Points on a hilly landscape, in no order, each with its height.
A ball rolls from a point to the lowest of its 4 nearest points, and stops where none of them is lower. Distance is the straight distance between rows; heights are no part of it.
dav h=243: 99  93  92  135  140  44  104  126
Far h=314: 56  73  149  79  68  74  161  129
rutem h=322: 118  110  48  129  159  103  49  90
faros h=208: 115  112  72  123  147  76  82  96
zel h=294: 68  78  140  75  73  89  147  128
Fab h=168: 107  119  117  51  86  146  71  116
Nidu h=503: 91  80  118  138  131  10  140  144
gid h=146: 98  106  114  59  84  143  78  118
bub h=519: 53  76  142  98  70  58  157  112
feke h=300: 88  87  111  85  76  122  104  110
Gul h=403: 74  77  131  80  76  94  135  124
Rig h=154: 108  111  92  122  136  55  99  108
fomep h=311: 124  101  70  106  89  153  70  79
movom h=103: 108  104  76  128  149  68  82  111
Mas h=427: 91  91  107  108  79  97  114  82
Dake h=186: 107  112  97  119  122  55  110  93
Kob h=256: 138  117  52  109  117  149  67  61
Gif h=371: 101  100  109  128  132  38  115  119
kezad h=490: 79  91  125  115  80  51  139  90
nakab h=518: 101  96  92  84  81  153  70  103
mir h=362: 119  102  77  110  93  126  89  71
kir h=293: 135  118  52  109  124  136  72  63
doni h=569: 73  80  123  92  72  98  126  109
Zer h=610: 59  84  140  110  74  42  155  98
defe h=439: 81  82  111  89  75  107  113  106
bedud h=651: 117  102  79  92  82  167  49  91
sanim h=124: 98  104  127  57  77  132  91  125
Ril h=274: 117  116  76  113  127  87  93  79
sovi h=435: 101  87  94  102  78  130  92  86
niru h=331: 64  76  133  90  74  82  144  113
der h=155: 95  91  109  75  80  138  83  116
Tinut h=520: 65  86  134  106  72  57  146  100
lat h=279: 84  91  131  68  77  114  114  126
pulop h=487: 90  101  150  54  71  105  129  135
sivu h=475: 125  105  70  101  88  171  52  83
toli h=317: 129  119  58  111  125  119  81  67
fovi h=527: 114  115  55  124  155  93  58  96
Vaza h=538: 94  100  129  129  107  17  141  111
sofe h=795: 114  108  87  76  88  173  39  101
Dur h=390: 106  101  91  112  88  103  104  74
sizud h=216: 129  111  65  110  106  135  81  70
tula h=420: 66  79  125  101  69  77  139  99
fulo h=381: 81  92  137  66  77  108  124  133
rulu h=426: 95  91  113  135  133  28  123  133
Tuv h=225: 101  101  108  68  85  152  66  112
Devan h=502: 95  105  121  123  112  27  135  112
duna h=157: 121  118  50  117  151  106  60  83
tid h=179: 113  115  87  119  128  68  101  90
bimag h=438: 102  102  111  125  121  36  124  112
Paf h=488: 97  108  120  122  115  32  129  107
kalov h=215: 108  113  94  114  111  76  111  82
Sezal h=422: 76  84  143  67  73  103  133  130
Bipoz h=521: 114  96  81  98  85  152  68  86
guno h=289: 115  112  81  114  105  95  102  72
gevo h=169: 132  108  64  111  101  144  76  69
Sopud h=99: 91  93  122  69  78  129  97  122
pedut h=192: 108  120  112  49  89  157  61  109
mag h=129: 124  112  72  112  110  109  92  69
gero h=341: 132  122  40  113  143  130  62  67
zogad h=587: 112  111  60  122  147  88  69  93
nok h=640: 69  93  140  118  81  30  149  98
Tifa h=355: 91  100  111  114  89  64  125  83
megar h=530: 108  102  92  76  86  164  54  106
Bip h=643: 78  93  163  57  69  87  153  140
Nodi h=286: 99  103  105  112  93  74  118  79
Gog h=397: 122  119  38  123  161  118  41  79
Kasod h=308: 129  123  50  111  143  121  68  72
Zam h=267: 115  108  78  114  103  108  96  68
rim h=182: 86  89  122  72  74  119  108  125
Voge h=599: 114  121  95  54  91  176  38  99
visaz h=172: 61  78  144  78  73  79  155  126
vegob h=495: 97  86  100  103  79  113  109  91
Zalo h=303: 99  88  101  93  78  135  90  99
Toge h=138: 108  104  83  125  141  56  92  111
mis h=504: 108  92  91  102  80  133  87  87

For each start below, name the point where the ball stops.
bub: visaz
Tifa: movom
mis: Sopud
Vaza: movom
Voge: Sopud
tula: visaz
doni: visaz
sofe: gevo
Dur: mag

Call two points neighbours if one is among the 4 nearest of the other. Go from one point of each pair to the other, from neighbour to neighbour, staying as low as possible. Name the highest point that can't be avoided.
Sopud and visaz: Sezal
gevo and movom: toli
gevo and duna: Kasod
movom and mag: Ril
